Each row is a point on a landscape with many valleys, with its height.
From any point a ball takes the steepest step (drop divided by distance) to one of its 2 nearest points. It stops when none of these is lower. Distance is the straight distance between rows; heights are no part of it.
K_466: [-38, 8, -24, -3, 16, 19, -5, 2, 9, -12, 25, 33, -42, 56, 14, 23, -9, 24, 24, 35, 36]  (h 283)
K_958: [-9, 20, -18, 4, 17, 12, 57, -49, 23, -22, 8, 75, 0, 1, 51, -1, 5, -3, -10, -16, -27]  (h 193)
K_242: [38, 10, -41, -32, 15, 14, -35, -7, 47, -3, -2, 14, -14, -8, -7, 25, 38, -14, 32, -24, -16]  (h 624)
K_564: [-21, 19, 21, -13, 17, -1, 26, -18, -26, -21, -54, 26, 4, -22, -8, -12, -30, 3, -16, 40, 41]  (h 711)
K_123: [6, 2, -39, -44, 4, 27, -24, -49, 27, 10, 5, 2, -18, -22, 28, 27, 35, -6, 28, -10, -27]  (h 638)
K_317: [-16, -37, -35, 25, 0, 14, 7, 15, 16, 16, 69, -5, 0, 62, 29, 5, -9, 3, -39, -35, -1]  (h 715)
K_407: [49, -4, 31, 28, 6, -26, 1, 37, 9, -2, -21, -3, 23, -10, -36, -17, -4, -11, -1, -27, -4]  (h 249)
K_866: [-17, 10, 19, 3, 8, 39, 46, 12, -26, 20, -5, -36, -24, 19, -55, -23, -31, 1, -54, 9, 26]  (h 190)
K_835: [9, 20, 47, -8, 27, -29, 31, 5, 9, -34, -23, 31, -3, 6, -2, -4, -9, 17, 41, 70, -39]  (h 135)
K_716: [56, 17, -6, -38, 27, -14, -38, -2, 31, -26, 5, 19, -23, 17, -9, 32, 19, 1, 46, -25, -15]  (h 612)
K_169: [-29, 6, -26, 1, -29, 24, 2, -42, 16, 15, 23, -6, -26, 7, 27, 11, -1, 6, 8, 4, -30]  (h 657)
K_611: [-5, -25, 30, -5, -43, -32, -49, -12, -22, -46, -10, -22, 28, 12, -4, 7, -18, 10, 46, 25, -18]  (h 188)
K_923: [65, 23, -13, -36, 10, -6, -31, -5, -12, -10, -14, 7, -1, -25, -18, 22, 1, -10, 17, -39, 9]  (h 591)
K_644: [-35, 13, -29, -10, -10, 34, 7, -15, 43, 4, 13, 16, -36, -5, 27, 2, 21, 35, 44, 49, -27]  (h 277)
K_468: [-1, 15, -13, 0, 15, -9, -5, -5, -28, 11, -21, 17, 19, -29, -4, -3, 10, -17, -33, -16, 85]  (h 332)
K_615: [-23, -3, -13, 5, 30, 18, 19, 2, 4, 17, 33, 1, -19, 44, 16, 7, -8, -4, -20, 6, -24]  (h 751)
K_646: [-7, 18, 21, 16, -32, 11, 16, 17, 35, 11, -7, -14, -57, -1, -53, 18, 16, 19, 34, 15, -9]  (h 180)
K_11: [18, 5, -21, -37, -21, 1, -63, 11, 25, -24, 1, 1, -2, -71, 3, 1, 62, 8, 53, -6, 17]  (h 473)
K_56: [-64, -5, -11, 22, -30, -9, 12, -3, 7, 19, -11, -1, 3, -35, 17, 0, 3, 25, -9, 35, 34]  (h 118)
K_552: [7, -3, 26, -20, 18, -8, 21, -14, -31, -1, -9, -13, 23, 22, 8, -23, -35, -13, -44, 19, -3]  (h 744)
K_204: [-2, 2, 17, -22, 14, 3, 2, -23, -23, 5, -24, -16, 3, -8, -1, 8, -24, 3, 1, 24, -14]  (h 749)
K_219: [-24, 27, -9, -18, 11, 2, -18, 13, -12, -14, -19, 24, -16, -15, 2, 7, 8, 5, 17, 28, 78]  (h 389)
K_389: [20, -13, 26, 11, -46, -31, -10, -50, -8, -19, -24, -17, 48, 25, 3, -16, -28, -5, -33, -30, 10]  (h 222)
K_12: [-2, 19, 10, -20, 40, 29, 20, 3, -1, 25, 28, -23, -49, 55, -1, 3, -17, 3, -19, 15, -44]  (h 757)
K_215: [2, -7, -2, -26, -59, 0, -41, 3, -8, -25, -43, -27, 3, -81, -23, 7, 13, 4, 41, -14, 7]  (h 117)
K_209: [-5, 8, -5, -9, 36, -6, 7, 20, -16, 1, 4, 17, -9, 23, 0, 5, -3, 1, -8, 27, 30]  (h 425)
K_639: [9, -14, 35, 3, -50, -14, -3, -27, -28, -12, -28, -42, 18, 13, -27, -17, -39, -4, -13, -8, -3]  (h 196)
K_932: [-21, 8, 28, -19, 18, 50, 25, 19, -32, 30, 11, -52, -39, 18, -43, -1, -21, 4, -36, 38, -1]  (h 153)
K_659: [-29, -20, -11, 30, 44, -5, 46, 30, 12, 4, 16, 40, 31, 15, 45, -23, -20, -4, -80, -14, 40]  (h 468)
K_885: [11, 17, 25, 9, -26, -20, 21, 0, 48, -10, -15, 7, -49, -13, -27, 7, -8, 23, 38, 15, -30]  (h 163)
K_834: [-9, 7, 9, 3, 53, -10, 55, -19, 6, 3, -18, 45, 25, -43, 31, -25, 16, 9, -26, 28, -3]  (h 426)
K_769: [-21, 11, -25, 7, -4, 35, 44, -45, 21, 20, 22, 23, 0, -26, 82, -11, 12, -15, -34, -29, -54]  (h 670)
K_260: [34, 15, 7, -19, 10, 24, -5, 18, -10, 11, -2, -26, -41, 35, -63, 13, -7, -5, 12, -17, -12]  (h 255)
K_803: [-1, -15, -39, 3, 36, 29, -13, 34, 26, 62, 21, -4, 1, -6, -15, -1, 31, -22, -22, -32, 23]  (h 393)
K_924: [-21, 4, 36, 35, -56, -9, 14, 6, 4, 13, -31, -41, -10, -43, -24, -4, 5, 4, 12, 20, -43]  (h 61)
K_474: [22, 17, -1, -5, -17, 26, 4, -35, -3, 22, 1, -38, -21, 32, -24, -1, -11, -6, -38, -14, -26]  (h 327)
K_785: [29, -26, -3, -9, 46, -12, 4, -5, -37, -32, 24, 19, 46, 72, 32, -12, -43, -23, -29, -13, 0]  (h 734)
K_954: [35, -5, 4, 16, 14, -19, -26, 18, 4, -14, 4, 19, 4, 38, -16, 8, 8, -2, 10, -22, 18]  (h 406)
K_167: [-13, -1, 14, 19, 8, 21, 15, 34, -27, 19, 16, -31, -14, 36, -46, -21, -28, -12, -49, -17, 65]  (h 231)
K_754: [43, -3, -9, -39, -16, -29, -59, -25, 20, -45, -14, 0, 4, -44, 6, 22, 6, 8, 48, -30, -26]  (h 440)
K_799: [7, -18, -5, 2, 43, -14, -9, 35, -32, -5, 31, 4, 28, 66, 26, -8, -17, -8, -25, -14, 29]  (h 729)
K_546: [23, 23, -1, -37, 37, 2, 10, -20, -11, -7, -14, 12, 0, -3, 23, 13, 3, 4, 21, 30, -45]  (h 753)
K_212: [-34, -17, -3, 10, 42, -23, 32, 25, -21, -31, 24, 41, 36, 24, 62, -7, -29, 8, -52, 13, 42]  (h 452)
K_287: [-34, -16, -24, 7, -20, 23, -17, 4, 37, 37, 33, -7, -28, 7, 23, 4, 40, 13, 37, 33, -47]  (h 256)
K_979: [39, 18, 33, -13, 3, -9, 6, -37, -7, -33, -12, -6, -15, 58, -16, 2, -35, 0, -9, 5, -29]  (h 728)
K_822: [-4, 8, -22, 54, -12, 4, 56, -25, 37, 4, 39, 12, -25, 41, 19, 0, -8, -9, -46, -34, -29]  (h 701)
K_179: [-6, 12, -50, -35, 14, 26, -24, -29, 25, 20, -8, 16, -15, -20, -4, 16, 25, -13, -5, -23, 36]  (h 533)
K_305: [-18, -31, -23, 34, 34, -10, -5, 58, -4, 20, 53, 4, 12, 51, 29, -4, 0, 9, -44, -22, 26]  (h 722)
K_363: [21, -15, -3, 9, 24, -14, 2, 0, 9, 21, 7, 1, 24, -7, 16, -2, 14, -11, 7, -8, -41]  (h 697)
K_542: [11, 8, -9, -9, 36, 22, -7, 5, 12, 12, 18, 7, -38, 65, -47, 26, -7, 5, 9, 3, 9]  (h 281)
K_598: [50, -23, 32, -1, -26, 1, -37, 25, -39, 11, -20, -56, 14, -6, -55, 1, -23, -42, -6, -48, -25]  (h 291)
K_916: [-9, 25, 27, -14, -23, 52, 7, 15, -31, 19, -7, -63, -41, -10, -54, 12, -14, -1, -1, 27, -19]  (h 121)
K_299: [14, 14, 27, -7, 8, -18, -3, 23, -27, -8, -29, 4, 6, -7, -24, -10, -1, -17, -17, 2, 65]  (h 299)
K_132: [27, 22, -28, -30, -13, 5, -42, 27, 42, -12, -24, 13, -28, -64, -24, 15, 35, 2, 44, -20, 25]  (h 490)
K_246: [-4, -12, -23, 39, 22, 14, 43, 13, 35, 17, 54, 16, -11, 62, 20, -8, -8, -16, -57, -47, -21]  (h 708)
K_318: [-44, -15, 9, 26, -24, 1, -28, 66, -40, 21, -17, -12, 15, -33, -5, -7, 22, 12, 28, 45, 45]  (h 197)
K_732: [-40, 9, -25, 41, -21, 8, 48, -34, 32, 8, 30, 19, 6, -35, 73, -17, 25, 4, -14, -9, -58]  (h 679)
K_521: [49, -11, -7, -17, 38, -3, -20, 2, -10, 35, -2, -34, 16, 12, -25, 10, -5, -38, -17, -50, -34]  (h 304)
K_719: [-20, -12, -44, 6, 5, 30, 8, 0, 42, 5, 27, 44, -1, -4, 44, -8, 46, 9, 21, 5, -10]  (h 194)
K_220: [-23, 0, -45, -18, -19, 25, -5, -55, 21, -2, 19, 4, -5, -23, 63, 1, 22, -7, 11, -18, -48]  (h 649)
K_667: [-22, -2, -44, 12, 22, 30, 0, 25, 44, 42, 14, 21, -22, -15, -14, -3, 31, 0, -24, -21, 64]  (h 354)
K_889: [-37, 21, -14, -38, 13, 33, 22, -28, 11, 5, -5, 16, -46, -8, -3, 9, 1, 10, 4, 45, -4]  (h 315)
K_449: [-20, -5, 6, 25, 8, 6, 15, 17, -3, 23, 40, -20, -14, 33, 36, -11, -10, 5, -7, 29, -68]  (h 746)
K_247: [20, 3, 34, 26, 26, -17, 31, 3, 26, 4, 5, 6, -10, 24, 4, -5, 6, 10, 20, 27, -65]  (h 735)
K_308: [-40, -21, 4, -5, 11, -6, -28, 34, -44, 10, -3, -12, 35, -13, 15, -14, 5, 10, 26, 58, 26]  (h 225)
K_50: [16, -3, 38, 9, -51, -42, -42, 6, 0, -37, -16, -20, 9, -2, -26, 5, 5, 2, 24, -26, 28]  (h 402)
K_447: [-2, -17, 7, 27, -30, -6, -14, 20, -24, 17, 19, -34, -5, 45, -38, 3, -7, -6, -30, -32, 63]  (h 275)
K_712: [16, -13, -9, 11, 44, -12, 23, 11, 20, 3, 23, 45, 26, 5, 38, -2, 25, 3, 19, 0, -38]  (h 706)
K_541: [56, 2, -11, -6, 22, 10, -5, 0, 8, 40, -7, -11, -14, -7, -41, 12, 18, -19, -8, -54, -19]  (h 267)
K_93: [16, -28, -12, 25, -36, -36, -20, -31, -12, -26, 7, -2, 53, 21, 27, -16, 1, -8, -22, -49, 26]  (h 258)
K_337: [-16, -23, 13, 25, -41, -30, -20, 19, -28, 9, -25, -28, 36, -8, -10, -10, -4, 1, -6, -6, 40]  (h 349)
K_186: [28, -19, -13, -8, -20, -29, -56, -17, -24, -8, 14, 1, 56, -49, 46, 0, 31, -8, 25, -30, 19]  (h 330)
K_949: [-32, -1, -23, -7, 1, 29, 25, -18, -1, -32, 28, 34, -38, 59, 38, 15, -9, 22, 28, 30, -14]  (h 268)
K_298: [8, -17, 17, 19, -64, -5, -27, -7, -14, -7, -12, -55, 2, 34, -46, -11, -15, -3, 1, -24, 27]  (h 233)
K_592: [10, -8, -33, -10, 54, 29, 7, 16, 1, 60, 9, -20, -13, 10, -17, 2, 5, -27, -42, -46, -5]  (h 370)
K_352: [-40, 30, 3, -25, 10, 31, 35, -39, -8, 16, -3, -4, -50, -2, -9, 3, -30, 0, -41, 42, 19]  (h 338)
K_891: [19, -5, 47, -5, -3, -41, 8, -28, 1, -53, -21, 18, 29, 5, 17, -5, -27, -2, 24, 20, -56]  (h 115)
K_497: [0, -15, -4, 30, 31, -31, 37, 9, 5, 18, -10, 50, 60, -46, 19, -20, 14, 0, -19, 17, 24]  (h 451)
K_461: [-52, 11, -12, 6, -53, 35, 12, -52, -5, -2, 23, -37, -31, 28, 21, 2, -14, 20, -28, 10, -10]  (h 662)
K_912: [-11, 22, -16, -34, 16, 27, 2, -11, 28, 1, -15, 9, -32, -12, -2, 28, 20, 14, 45, 42, -30]  (h 295)
K_674: [-3, 7, -40, -25, 42, 36, -5, 0, 6, 16, 32, 8, -37, 38, -15, 24, -9, -12, -28, -20, 21]  (h 307)
K_244: [12, 23, 25, 25, 6, -33, 26, 7, 21, -35, -20, 33, -26, -10, -18, -5, -5, 31, 42, 33, -36]  (h 148)
K_151: [11, -1, 49, 9, -27, -26, 4, 1, 12, -11, -26, -49, 2, -36, -29, 0, -2, -7, 27, 4, -72]  (h 84)
K_852: [-13, -21, 17, -4, -40, -7, -45, 29, -24, -8, -20, -18, 40, -87, 0, 1, 22, -3, 43, 5, 3]  (h 147)
K_79: [-4, -2, -23, 8, 17, -11, 6, -19, 13, -24, 18, 31, 6, 34, 35, 15, 5, 1, 26, 4, -18]  (h 714)
K_398: [-14, -12, -43, 11, -37, 17, -18, -12, 54, 8, 31, 19, -1, 3, 39, 1, 50, 8, 39, -3, -36]  (h 230)
K_709: [13, 3, 3, -3, -13, 2, 10, -21, -14, 4, -11, -26, -12, 19, -35, 4, -10, -1, -27, -14, 26]  (h 302)
K_188: [-32, -5, -31, 11, -3, 16, -1, 2, 1, -26, 51, 25, -32, 80, 29, 7, -21, 17, -4, -8, 45]  (h 300)
K_567: [-21, -10, 7, 26, -42, -28, -22, 7, -5, -16, -16, 1, 23, -12, 16, -2, 12, 25, 19, 9, 43]  (h 369)
K_968: [5, 18, -22, -7, 49, 30, 46, -25, 29, -1, 6, 56, -29, 20, 40, 1, 9, -11, 10, 9, -47]  (h 228)
K_233: [19, 6, 24, 6, 7, -33, -16, 38, 21, -30, -4, 8, -19, 22, -38, 18, -7, 28, 71, 34, -14]  (h 430)
K_341: [-37, 2, 37, 25, -12, 8, 62, 20, -24, 37, -15, -33, -2, -14, -15, -39, -28, 4, -52, 36, 6]  (h 160)
K_10: [20, -4, 37, 16, -29, -48, 11, -6, 24, -32, -28, 0, 23, -18, -19, -6, -12, 15, 25, 13, -46]  (h 103)
K_119: [-34, 5, -5, 8, 4, -15, 17, -20, -5, -26, 3, 51, 23, -21, 42, -11, -15, 22, -12, 26, 48]  (h 698)
K_969: [7, -18, 22, 22, -29, -14, -24, 42, -48, 12, -4, -35, 25, 18, -24, -29, -5, -24, -24, -25, 58]  (h 317)
K_388: [9, 26, -31, -31, -8, 23, -14, 0, 26, 15, -21, 19, -45, -53, -35, 17, 19, -2, 8, -24, 25]  (h 510)
K_69: [17, -1, 30, -1, 18, -3, 2, 0, -2, -17, 6, -14, -12, 41, -23, 6, -21, 1, 16, 18, -41]  (h 731)
K_972: [52, -15, 23, -13, 16, -7, -17, 32, -20, 9, -18, -39, 17, 31, -60, -5, -10, -34, -1, -45, -23]  (h 324)
K_5: [-32, 3, -29, -17, 6, 2, -21, 4, -24, 0, -3, 22, 9, -12, 22, 0, -4, -5, -18, 11, 67]  (h 367)
K_45: [20, -13, 21, 8, -41, 14, -17, 25, -18, -5, 6, -45, -27, 41, -68, 8, -16, 4, 10, -8, 24]  (h 226)
K_931: [-30, -6, -28, -8, 22, 18, 29, 2, 20, 28, 29, 4, 19, -52, 69, -21, 32, -1, -16, 21, -39]  (h 671)
K_765: [-7, -25, -25, 33, -2, -20, -17, 24, 24, 22, 24, 9, 56, -31, 32, -21, 43, 3, 13, 0, 8]  (h 221)
K_170: [-8, -2, 2, 6, 6, -13, -28, 36, -7, -17, -1, -5, -16, 41, -18, 23, -2, 23, 42, 28, -1]  (h 423)
K_80: [-27, 15, 7, -16, 39, 12, 46, -15, -13, 16, -30, 13, 19, -45, 16, -25, -3, -24, -44, 17, 19]  (h 394)
K_775: [13, -5, -27, -15, 27, 36, -11, 2, -10, 33, 31, -28, -5, 32, -34, 4, -9, -12, -43, -37, 40]  (h 336)
K_13: [17, 15, 0, 11, -36, -46, -41, -14, 1, -36, -17, 11, 22, -12, 12, 6, 20, 11, 34, -9, 28]  (h 385)
K_454: [24, 4, 22, 9, 13, -13, 7, 18, -15, 9, -23, -7, 13, 15, -33, -15, -25, -11, -29, -22, 26]  (h 276)
K_409: [41, -22, 12, -8, 10, -44, -48, 3, -6, -3, 4, 7, 78, -70, 25, 3, 37, 4, 37, -9, -10]  (h 366)
K_869: [10, -3, -26, 54, -42, 0, 23, -33, 40, 24, 17, -9, -11, 29, -2, 0, 3, 2, -19, -53, -20]  (h 692)
K_43: [-11, 19, -1, -17, 17, 8, -33, 20, -4, 1, -4, 10, -26, 19, -17, 16, 12, 2, 25, 19, 37]  (h 407)
K_60: [-52, 6, -3, 25, -39, -1, 46, -40, 5, 4, 14, 1, 15, -43, 67, -24, -7, 8, -13, 18, -40]  (h 685)
K_490: [39, 15, 36, 20, -12, 9, 41, 42, 16, 12, -34, -19, -36, -30, -84, -15, -6, -13, -15, -26, -21]  (h 204)
K_32: [-14, -23, -31, 6, 53, 8, -11, 53, 24, 28, 27, 30, 38, -28, 26, -2, 51, 2, 27, 38, 1]  (h 303)
K_539: [-22, 27, 36, -24, -3, 17, 24, -9, -42, -6, -42, -4, -25, -33, -46, -13, -23, 2, -18, 34, 51]  (h 718)
K_193: [17, -6, 54, 5, -38, 19, 24, 10, -43, 10, -36, -56, 10, -11, -47, -30, -28, -20, -24, 14, -23]  (h 218)
K_359: [55, 12, 5, -20, 23, -42, -36, 25, 7, -27, 0, 18, 37, -60, 10, 1, 44, 3, 50, -20, -6]  (h 395)
K_37: [-21, 0, 28, -22, -17, -23, -18, 10, -17, -31, -31, -2, -2, -24, -14, 12, -9, 23, 49, 50, 5]  (h 182)
K_645: [48, 12, 13, -15, 9, 17, 11, 24, -1, 16, -31, -23, -36, -11, -69, 19, -14, -18, -1, -40, -17]  (h 229)
K_733: [23, -15, 14, -17, 31, -13, -7, -14, -42, -13, -7, 6, 42, 42, 18, -16, -43, -27, -56, -20, 27]  (h 739)
K_856: [-15, -12, -30, 48, 13, 10, -1, 32, 40, 31, 43, 25, -10, 34, 10, 5, 24, 8, -17, -16, 39]  (h 309)
K_583: [-12, 7, 67, 29, -15, 15, 46, 29, -23, 20, -11, -60, 4, 9, -34, -44, -30, -3, -45, 29, -25]  (h 189)
K_239: [-46, 27, 1, -34, 44, 5, 41, -26, -12, 14, -14, 20, -15, -24, 18, -5, -27, -10, -49, 36, 0]  (h 365)
K_226: [-5, -25, -9, -12, 81, -7, -6, 47, -2, 23, 31, 31, 43, -11, 33, -4, 28, 2, 12, 26, -26]  (h 337)
K_184: [29, -3, 37, -16, 30, -42, -2, 2, -9, -50, -13, 38, 35, 9, 9, -5, -15, 16, 43, 45, -23]  (h 125)
K_872: [-4, 5, 22, 15, -39, 1, 4, 19, -1, -5, -6, -24, -38, 18, -69, 12, -4, 24, 27, 20, 25]  (h 199)
K_223: [5, -23, -29, 46, 12, -21, -10, 17, 23, 22, 37, 26, 28, 17, 23, -19, 31, -2, 3, -27, 11]  (h 269)
K_981: [-38, -13, -17, 32, -14, -12, 8, -9, 5, 27, -1, 10, 23, -34, 22, -22, 25, 6, 3, 2, 16]  (h 164)
K_75: [63, 11, -2, -48, 20, -13, -23, -16, 3, -32, -18, -2, -4, 7, -22, 21, -4, -13, 27, -39, -33]  (h 602)
K_86: [-10, -3, 32, 7, -46, -51, -29, -5, -9, -63, -13, 3, 12, -24, 7, 8, -13, 32, 58, 38, -4]  (h 195)
K_527: [-17, -17, -25, 18, -21, -9, -27, -13, 10, -17, 26, 12, -5, 52, 20, 8, -8, 10, -2, -21, 43]  (h 319)
K_99: [32, 9, 3, -9, 11, 13, 31, -50, 0, -35, 7, 23, -6, 71, 17, -1, -36, -16, -11, -18, -26]  (h 725)
K_425: [-14, 2, 29, 30, 16, -8, 19, 15, 7, 32, 20, -19, 3, -7, 31, -4, 17, -2, 2, 53, -91]  (h 743)
K_437: [-49, -1, -8, 19, -13, 1, 36, -36, 2, -9, -8, 26, 26, -26, 60, -12, -6, 21, -21, 27, 0]  (h 691)
K_150: [-7, -14, -3, -13, 21, 5, 5, -10, -19, 29, 13, -25, 28, -22, 33, 8, 5, -11, -22, 1, -57]  (h 689)
K_813: [25, -21, -3, 2, -32, -38, -54, -27, -44, -33, 16, 0, 67, -1, 39, 10, 11, -11, -1, -28, 20]  (h 296)
K_575: [-3, -1, 24, -28, -12, 9, -18, 11, -16, -17, -25, -32, -29, -9, -41, 13, -4, 17, 41, 26, -14]  (h 165)
K_489: [30, 9, -20, -32, -38, -24, -64, -22, 22, -32, -7, 19, 15, -56, 24, 22, 26, -5, 53, -21, 19]  (h 456)
K_801: [18, -23, -13, 20, -3, -22, -58, 29, -1, 3, 21, -8, 21, 24, 0, 3, 23, -13, 15, -25, 15]  (h 381)
K_111: [20, -19, 46, -19, -35, 15, -3, 2, -33, 14, -34, -72, 15, -18, -39, -3, -30, -38, -11, -22, -53]  (h 253)
K_29: [-45, 5, -37, -3, -47, 41, -4, -49, 8, 14, 4, -29, -21, -8, 12, 13, -4, 9, -32, -13, 30]  (h 669)
K_587: [-11, 0, -43, 20, -6, 22, 24, -32, 31, -21, 10, 70, -3, -4, 49, 0, 23, 7, 27, -9, 3]  (h 151)
K_100: [36, 13, 23, 3, -19, 0, 1, -39, 4, 14, -9, -49, -5, 13, -19, 5, -20, -21, -16, -35, -71]  (h 350)
K_536: [-4, -10, 45, -4, -48, -28, -28, -19, -32, -39, -12, -42, -2, 35, -13, 5, -43, 6, 17, 25, -1]  (h 175)
K_292: [-56, -8, -6, 17, -20, 13, 32, -1, -10, 27, -9, -32, -4, -16, 15, -16, -13, 17, -48, 12, 34]  (h 66)
K_418: [14, 1, -30, 27, -22, -13, -59, 10, -5, -9, 37, 7, 3, 61, 18, 20, 16, 4, 13, -44, 31]  (h 348)
K_197: [-49, -5, 25, 15, -19, 1, 34, 31, -37, 9, -3, -38, 8, -6, -18, -24, -32, 11, -66, 21, 57]  (h 119)
K_144: [-14, 25, 7, -25, 38, -8, 14, -23, -21, -23, -19, 58, 12, -13, 19, -11, -14, 5, -21, 46, 53]  (h 705)
K_31: [4, 14, 12, -34, -16, 46, 6, 15, -6, 17, -20, -48, -48, -28, -49, 29, -2, 12, 42, 13, -31]  (h 144)
K_874: [1, 29, 24, 37, 23, -13, 48, 7, 22, 22, -1, 9, -6, -12, 21, -19, 16, -12, -5, 32, -74]  (h 740)
K_25: [37, 35, -2, -43, 24, 9, -16, -12, -16, -13, -27, 11, -22, -1, -40, 18, -8, -13, -17, -37, 40]  (h 578)
K_347: [-37, -26, 1, 9, 28, -2, -1, 39, -16, 28, 9, 4, 42, -34, 32, -15, 32, 13, 15, 40, -6]  (h 260)
K_138: [-3, 30, 17, -25, 6, 17, 20, -12, -9, -3, -52, 15, -43, -47, -48, 21, -8, 7, -3, 26, 34]  (h 724)
K_470: [-20, -6, 13, -3, -55, 0, -9, 2, -1, 10, -39, -35, -5, -82, -19, 11, 5, 4, 39, 4, -25]  (h 88)
K_540: [-9, 8, -28, 0, 24, 35, 32, -9, 26, -14, 24, 57, -39, 60, 28, 9, -8, 1, 15, -9, -27]  (h 252)
K_154: [43, 3, -6, -1, 9, -27, -16, 40, 13, 3, -14, 18, 26, -83, -20, 1, 42, -6, 31, -35, 21]  (h 424)
K_2: [-9, -2, -20, 25, -44, 2, 7, -52, 15, 11, 3, -25, -20, 4, 0, -1, -13, 2, -38, -45, 14]  (h 680)
K_668: [-20, -9, 1, -17, 44, -13, 10, 26, -35, -22, 8, 36, 27, 26, 13, -15, -28, 5, -37, 20, 56]  (h 438)
K_600: [-47, -15, -53, -23, 4, 44, 33, -27, 20, 10, 36, 15, 7, -25, 91, -8, 16, -1, -23, 1, -42]  (h 659)
K_18: [39, -11, 9, -7, -35, -46, -54, 16, 11, -45, -7, -10, 5, -32, -21, 7, -2, -1, 40, -43, -7]  (h 421)
K_794: [50, -5, 46, 17, -15, -5, 20, 29, -1, -1, -36, -36, 2, -13, -67, -16, -19, -24, -1, -26, -37]  (h 224)
K_122: [22, 24, -19, -29, 20, 18, -2, -39, 5, 0, -13, 15, -25, 27, -30, 7, -26, -20, -55, -34, 48]  (h 566)
K_693: [-22, -26, -11, -4, 34, 5, 10, -17, -12, 17, 32, -1, 55, -37, 70, -21, 21, -2, -13, 24, -56]  (h 681)
K_117: [-23, -20, 2, 1, -28, 10, -30, 50, -57, 20, -16, -12, 32, -69, -1, -4, 20, -3, 20, 14, 40]  (h 174)
K_947: [14, 16, -31, -14, -7, 20, -19, -40, 20, -3, 0, 23, -30, 10, -13, 27, -9, -9, -17, -33, 48]  (h 553)
K_964: [26, 5, -20, -14, 0, 2, -1, -29, 13, -18, 5, 32, -15, 47, 5, 20, -13, 0, 9, -23, -6]  (h 720)
K_512: [27, 9, 18, 8, -5, -50, -29, 20, 24, -34, -11, 30, -11, 23, -19, 8, 5, 18, 43, -4, 17]  (h 422)

Where does a ball stop that starts at each point below?
K_233 -> K_587
K_659 -> K_454
K_80 -> K_587
K_874 -> K_600
K_45 -> K_924
K_733 -> K_916
K_226 -> K_924
K_242 -> K_916
